A landscape with many valleys, sampled at points; each row gives a point and its height.
A ball rolls from a point to whichever of its 2 nearest points has the largest drop for the distance, and stops where none of them is lower. Distance is the straight distance between rows; heights are no part of it.
bugel h=5.4: [141  99 120 170 138 164 146 130 107 170 120 128  67 132 205 162 121  94
 130 133 125 122  93 156  79  90 101]
Sufo h=24.0: [116 145 104 179  82 174  76 115 130 120  93  80 112 103 178 172  45 147
 151 124 125 148 184 154  35 158 187]
nalo h=74.2: [114 118 158 119 200 103 121 164 112 125 117 135 121  80  43 138 142 136
 119 111 126 162  70 142 168 172  95]
fabig h=49.0: [141 114 127 125 114 145  92 153  92 143 114 115 118 114 166 148  88  88
 130 131 119 120  74 129 116 113  94]
Tav h=24.5: [110 147 131 155  59  86  95 107 149  91 130 103  80 148 129 126  45 109
 158 154 124 148 174 113  66 150 212]
fotak h=76.4: [ 97 111 180 135 180 109 191 150 125 180 121 140 119  89  88 123 162 161
 112 147 164 103  94 122 218 135  90]
Pag h=71.1: [118 130 142 106 180 104 131 128 124 100 120 172 147  70  61 135 151 157
 115 116 137 145 108 136 147 188 100]
Div h=67.6: [142 151 137 101 167  93 126  94 148 107 153 174 138  99  91 113 154 142
 113 115 158 126 145 115 130 172 112]
Saf h=57.9: [131 161 145 110  72 131  80 109 117 105  76 108 174 132 123 183  98 156
 146 142 115 169 113 144  98 149 130]
Bub h=29.6: [164 155 109  96 108 138  95 132 152 122 114  99 158 174 134 130 100 117
 162 131 123 115 143 105  98 130 157]
mefe h=25.3: [122 151 117  97 135 146 140 156 124 130  80  71 110 192 122 138 148 136
  94 157  76 124  79 122 182  92 123]
Vonam h=61.9: [145 159 133  83 104 107  83  98 154  95 105 128 179 145  96 164 135 175
 134 119 125 156 127 139 120 157 134]
vob h=15.4: [169 101 122 159 129 136 144 163 137 115  99 102  97 177 139 138 147 101
 115 132  94 145  79 139 157  70 138]
zaga h=53.9: [150 130 139 103 135 112  91 148 117 121 129 127 134 119 125 121 123  98
 136 124 141 153  90 125 117 114 104]
Bufa h=32.8: [121 100 103 150 134  73 125 151 117 110 124 132 111 166 115 116 105 131
 166 149 128 189  87 130 104 144 157]
Dife h=30.2: [114 136 161 137  99  81  97 110 116  84 117 154 141  79 100 119  80 153
 140 162 152 155 154 135 105 175 148]
mef h=48.2: [166  88 163 209 147 145 134 132 119 160 177 138  86  94 190 126  84 112
 147 121 141 103 149 176  54  94 125]
Sagu h=63.9: [125 117 173 141 129 164 168 119 127 166 145 176 133  95 172 132 147 107
 117 127 143  67 136 149 152 117  70]
tid h=90.9: [110 119 106 126 171  74 131 123 156 118 171 141 135 115 103 112 125 166
 164 113 149 154 153  96 135 134 132]
tabun h=18.8: [130 182 142 110  70 108  68  78 177 100 125  92 103 147 130 142  60 142
 146 127 125  95 183 145  77 151 169]
niv h=41.5: [122 136 141  66 110 112 128 124 121 136 102 160 149  77 128 144 150 147
  76 129 156 106 114 153 142 163  93]
Fuv h=25.0: [168 124 118 151 117 163 126 147 109 114  74  89 125 153 169 147 115 102
 126 145 115 143 105 125 127  72 160]
lofam h=24.2: [151 172 109 109 107 168 115  74 139  96 132 128 151 155 142 115 145 147
 104 137 115  79 216 111 111  98 156]
Tof h=31.8: [121 128 135 119 105 123 114 175 122 117  73  65 111 174 129 157 105 139
 105 147  91 158  84 136 156 101 137]
golet h=60.5: [139 115 167 136 174  93 157 161 127 130 145 161 126  98 102 118 122 111
 146 124 164 120 106 127 131 197  99]
rufi h=75.6: [125 128 113 108 154 129 150 130 122 149 162 147 136 119  77  91 189 117
 100 100 122 126  99 111 195 104  85]
Tariv h=16.7: [149 172 133 107 115 108 107  85 150  89 155 134 122 134 136 121 107 165
 106 150 132  99 201 112  96 105 149]
bomop h=52.1: [102  69 174 169 161  77 192 185 125 185 152 107  60 128 106 114 134 113
 135 118 110 135  54 154 151 118  85]
Kepo h=34.3: [170 157  94 145 123 236 134  95 126 125 131  96 146 166 172 117 148 113
 120 116  99  83 210 115  97  69 164]
der h=58.5: [138 115 166 146 146 109 154 125 158 132 173 169 126 133 162 108 120 119
 143 122 159  84 144 129 122 130 105]
nom h=41.3: [127 117 135 159 115 139 102 135 131 137 125 130 121 109 182 115  85 125
 140 141 152 118 146 158  74 113 123]
bek h=37.1: [119 123 104 151 151  98 147 146 135 103 106 135 111 171 119 148 130 161
 137 132 135 174  99 111 139 150 142]
kipib h=45.1: [153 122 134 195 152 183 119 110 137 158 153 141 115 100 189 124 103 144
 134 135 137  88 183 164  80 100 130]
zoko h=56.3: [117 121 187 137 168  93 182 170  94 118 111 151 138  60 116 108 110 111
 121 130 165  88 136 123 131 214 107]
godam h=86.0: [ 77  74 126 166 220  94 154 176 126 155 141 113 109  42  68 130 125 148
 175  90 156 155 102 100 142 174 123]
sis h=50.3: [135 125 171  97 126  95 152 148 100 130 105 161 157  65 127 143 113 140
 106 154 173 101 129 146 134 206  99]
beziv h=72.2: [122 127 161  84 172 124 160 127 109 155 149 143 152  87  93 101 196  86
 106 101 159 108 108 104 188 124  87]
Zulum h=64.3: [121 134 157 109 202  76 167 132 133 128 166 171 133  90  81 105 137 135
 136 116 172  98 149 100 130 196 109]
Mebiv h=24.4: [135 139 116 120  97  84  92 130 175 102 110 105 154 152 114 112  79 129
 173 118 137 162 128 128 103 155 159]
tatem h=18.0: [129 150 110 121 115 191 141 140 130 150  82  79  91 185 147 135 151 105
  87 152  77  98 103 111 179  56 111]
Lanik h=35.8: [130 143  91 120 122 156 168 123 114 122 169 117 144 194  99 100 200 115
 112  98  88 141 134  90 185 101 121]
giv h=67.7: [141 124 181 174 139 179 190 125 121 199 129 164 110  91 151 133 135 100
 101 154 125  58  96 145 164  99  60]
bipe h=30.3: [104 131 148  48 159 105 145 121 107 143 119 149 153  55  74 145 172 144
  77 124 138  98 115 144 179 167  83]
felil h=39.5: [119 121 121 147 138 123 210 125 152 175 168 129  95 167 117 113 178 116
 118 103  92 136  75 107 185  70  97]
suru h=19.7: [137 147 149 113 123  77  81 105 169 113 150 134 123 116 123  98  88 125
 159 107 152 129 140 137  82 156 140]
kal h=42.1: [181 137  82 162 145 190  98 109 116 159 143 117 116  96 179 136  93 102
 144  96 120 125 151 136  64  73 129]
nis h=50.8: [166 140 113  96 122 149 118 120 131 132 143 143 146 124 126  90 143  97
 117 114 133 118 121 126 134 103  99]
pilof h=26.2: [126 144 105 124 114 187 187 128 136 129 105 110 121 189 139 130 187 122
  82 133  82 110 124 111 206  89 120]
rek h=29.7: [154 142  98 151 122 244 138 101 113 170 132 101 145 168 173 122 172 111
 121 133  98  83 162 117 132  72 131]
mupef h=32.1: [121 162 108  64 114 164 112 132 116 136 109  94 146 189 102 127 173 138
  87 127  72 118 106 129 183 117  99]
veza h=70.5: [ 89 138  92 145 143  74 101 100 170  77 125 138 139 114  75 146 101 197
 179 126 120 168 159 108 124 161 181]
Femo h=49.6: [133 152 137 103  88 146  99 126 104 143  86 142 137  91 154 157 105 155
  92 148 141 127 115 150 115 141  98]
bubad h=80.5: [ 95  98 153 137 200 109 183 157 126 176 148 155 119  71  78 137 159 166
 141 116 179 122 118  84 186 151 109]
pov h=32.0: [154 150 113 103 118 155 116  89 153 107 107 160 152 153 129 139 155 139
 113 146 136 111 159 113 148 128 160]
dez h=89.2: [ 82 106  82 146 170  80 118 146 148 122 133 124 133 100  88 133 107 176
 176 105 128 175 106  96 135 154 130]
fepid h=35.9: [144 135 103  90 107 188 113  94 108 134 134 177 163 124 129 104 178 119
  75 145 109  79 162 154 155 134  98]
zub h=33.3: [127 134 123 154 108 170 198 114 126 163 158 127 128 193 118 106 201 123
 103 114  79 113 108 115 203  70  99]
difog h=62.0: [170 140 154 160 128 113 136 101 156 118 176 160  92 115 158  95  99 111
 136 140 155  92 186 124  96 107 128]
zug h=33.7: [114 109 160 146 111 102 112 143 114 128 124 144 102  88 152 124 100  74
 134 125 169 163  96 134  77 165 139]
keku h=33.8: [163 134 119 148 126 129 128 135 149 100 117 104 125 191 166 123 105 127
 152 139 121 111 153 124  86 117 173]
Mot h=28.4: [130 127 105  75 116 154 139 124 110 143 160 162 169 131  80 105 207 143
  73 124 105  91 142 151 184 151  91]
banit h=21.9: [117 153 131 131  95  75 110 105 177  83 143 101  91 149 141 127  65 145
 153 127 140 111 185 113 102 144 185]
gab h=22.7: [136 136 112 117 114 180 140 108 130 157 137 131 129 186 171 123 160 118
 112 123 125  96 137 126 130  83 126]
Gugen h=46.2: [177 140 108 146 136 184 125 114 133 141 138 154 130 105 171 103 126  86
 129 115 136  95 137 140 105  88 106]
Lipo h=30.1: [126 165  98 122  88 177 161  80 111 114 162 134 159 185 149  78 183 128
 110 121 109  90 216 106 133  96 137]
kobil h=71.9: [117 122 184 143 145 132 199 146 130 180 129 156 114  94 112 105 154 120
 102 156 135  74  93 141 200 114  71]
Liv h=29.2: [100  87 116 158 118  54 111 134 138  98 153 134  97 141 109 115  96 100
 178 139 146 188 129 129  81 157 196]
Gagud h=87.7: [ 89  85 109 162 167  71 143 174 135 141 143 122  94  96  92 122 110 134
 174  95 139 186  72 111 136 167 126]
mizo h=65.5: [143 137  95 101 141 101 112 124 156  99 129 143 159 133  74 154 155 184
 120 104 127 160 135 129 154 160 145]
zabob h=14.3: [138 124 105 136 138 177 123 130 119 167 128 109 105 169 208 140 130 116
 134 133 124 112 130 140  73  69 123]
dusem h=83.8: [ 76  92 118 126 203 108 134 154 128 156 146 145 136  56  74 154 144 179
 165  97 174 149 128  94 158 158 125]
Moma h=42.2: [143  56 150 150 132  76 134 156 109 141 146 126  94 132 156 105 123  73
 156 135 151 139  92 162  75 118 136]
bom h=70.8: [119 170  80  76 125 130 121  79 158  88 122 109 179 159  69 145 182 181
 123 101 105 144 189 100 141 146 175]
depo h=16.8: [107 119 132  52 133 130 150 128 103 159 150 156 150  82  66 113 204 139
  55 128 127  74 123 154 210 154  62]
Taz h=38.4: [179 164  81 147 134 212  97 102 130 122 111  94 146 128 164 137 107 109
 136 120 104 113 174 121  76  82 153]
sivi h=68.2: [129 116 180 101 162 143 158 114 129 159 149 168 141  90 125 111 170  80
 118 108 162  66 137 134 165 145  90]
nas h=50.7: [112 105 142 129 118  83  89 150 123  98 128 136 165 105  95 143 103 141
 159 136 140 179 107 100 155 153 143]
kapi h=33.6: [110 157  95 103 122 183 178 112 121 119 106 108 165 202 137 111 194 142
 111 144  99  97 149  96 167 106 132]
zuvi h=54.3: [141 151 129 141  81 168  78 131  93 125  85 110 158  92 156 170  76 152
 126 136 118 156 124 160  81 134 117]
Lave h=38.6: [112 154  88  52 101 152 120 114 118 143  94 122 170 150 129 136 164 154
  91 152 103  92 125 136 178 123 120]
mig h=39.0: [135 151 115 115 135 136 137 124 130  99 105 138 143 182 145 154 151 168
 107 139 137 143 133 116 135 122 143]
zofe h=26.5: [109 110 111 154  95  68 119 123 137  87 113  94  95 182 131 128  89 113
 169 147 132 180 150 113  67 144 223]
fuduk h=7.1: [129 170 126  89 123  93  95  82 144  89 170 136 139 138  88 134 134 159
 110 114 133 136 186 102 126 113 147]
Zet h=48.1: [144 151 110 112 110 207 108 131 105 114  86  81 149 143 175 172 134 139
 104 115  74 102 130 144 134  86 110]
kave h=77.1: [119 118 129 113 188 108 134 154 124 120 139 137 135 100  66 106 142 124
 128 112 120 162  77 122 189 109  96]
fem h=25.2: [133 147 147 138 111 105  98 107 133  88 115 141 145 113 140 129  94 155
 134 162 155 139 165 116 102 126 156]
vir h=53.1: [142  95 153 146 130 107 176 146 140 157 159 142 109 130 168 115 137  97
 150 114 155 112  98 125 132  92 104]
fupon h=37.5: [139  96 128 146 122 119 117 144 116 120 112 121 115 150 172 118  94 103
 155 142 126 137 110 150  72 116 159]
makat h=45.9: [118  94 158 164 137  98 200 152 151 179 154 118  89 156 148 123 151 114
 131 115 110 115  59 140 170  77  87]
kepak h=45.4: [113 101 118 153  93 158  91 159  90 144 115 112 106 116 187 151  57  92
 143 136 113 134 103 144  88 155 110]
Fotol h=68.3: [111 145  88 117 157 105 126 104 158  85 108 115 158 152  84 164 143 192
 141 117 126 175 149  94 146 143 179]
Tul h=21.5: [134 154 133 138  66 132  72 116 160 102  99  95 126 133 157 150  60 134
 153 121 124 135 167 142  59 171 172]
Fur h=35.5: [122 150 116 109  96 144 156  89 108 148 177 151 162 150 116  76 186 145
  93 119 130 118 181 114 149 100 115]
doluk h=23.6: [157  94 101 136 157 103 130 144 137 101 116 119 124 183 124 128 145  97
 146 132 102 163  93 123 136  83 160]
tun h=47.5: [105  54 149 147 158  64 154 182 109 159 144 117  83 138 127 111 127  95
 148 137 123 155  56 158 120 143 121]
fitu h=48.6: [ 89  94 133 139  54 121  85 158  69 136 110 121 116 108 155 152  79  75
 139 139 120 184  76 138  75 165 142]
tum h=24.1: [111 131 167 142 104  64  84 107 147  91 143 124  98  84 116  85  60  91
 153 135 156 144 157 149  68 147 149]
mepo h=45.0: [100  94 168 137 102 100  91 165  94 108 113 125 127 106 107 138 103 118
 136 148 134 198  83 131 134 152 151]
Ziza h=42.0: [139 149  99 105  92 213 114 102 106 132 114 133 162 131 166 154 164 144
  79 128 106  85 164 151 145 110 109]
bas h=38.2: [ 96 118 132 127 111 100 100 172 126 115  84 104 120 134 100 155 111 152
 115 150 118 174  76 134 181 138 129]
gonob h=29.9: [136 123  98 119 160 138 132 124 135 100 133 107 144 201 104 124 181 125
 138 120  92 159 112 103 157  86 153]
Zam h=26.4: [ 91 113 103 181  59 158  89 134 103 138 129 108  96  85 178 143  50 107
 149 128 129 166 165 146  35 152 171]
tidut h=29.4: [110 125 152 155  73 126  75 115 111 122 137 136 106  89 154 129  65  85
 147 130 150 160 132 152  34 182 145]

For each start below, name the point where the ball stops.
bom => depo
kal => bugel
nalo => depo
veza => depo
bek => tabun
Gagud => Sagu
tid => depo
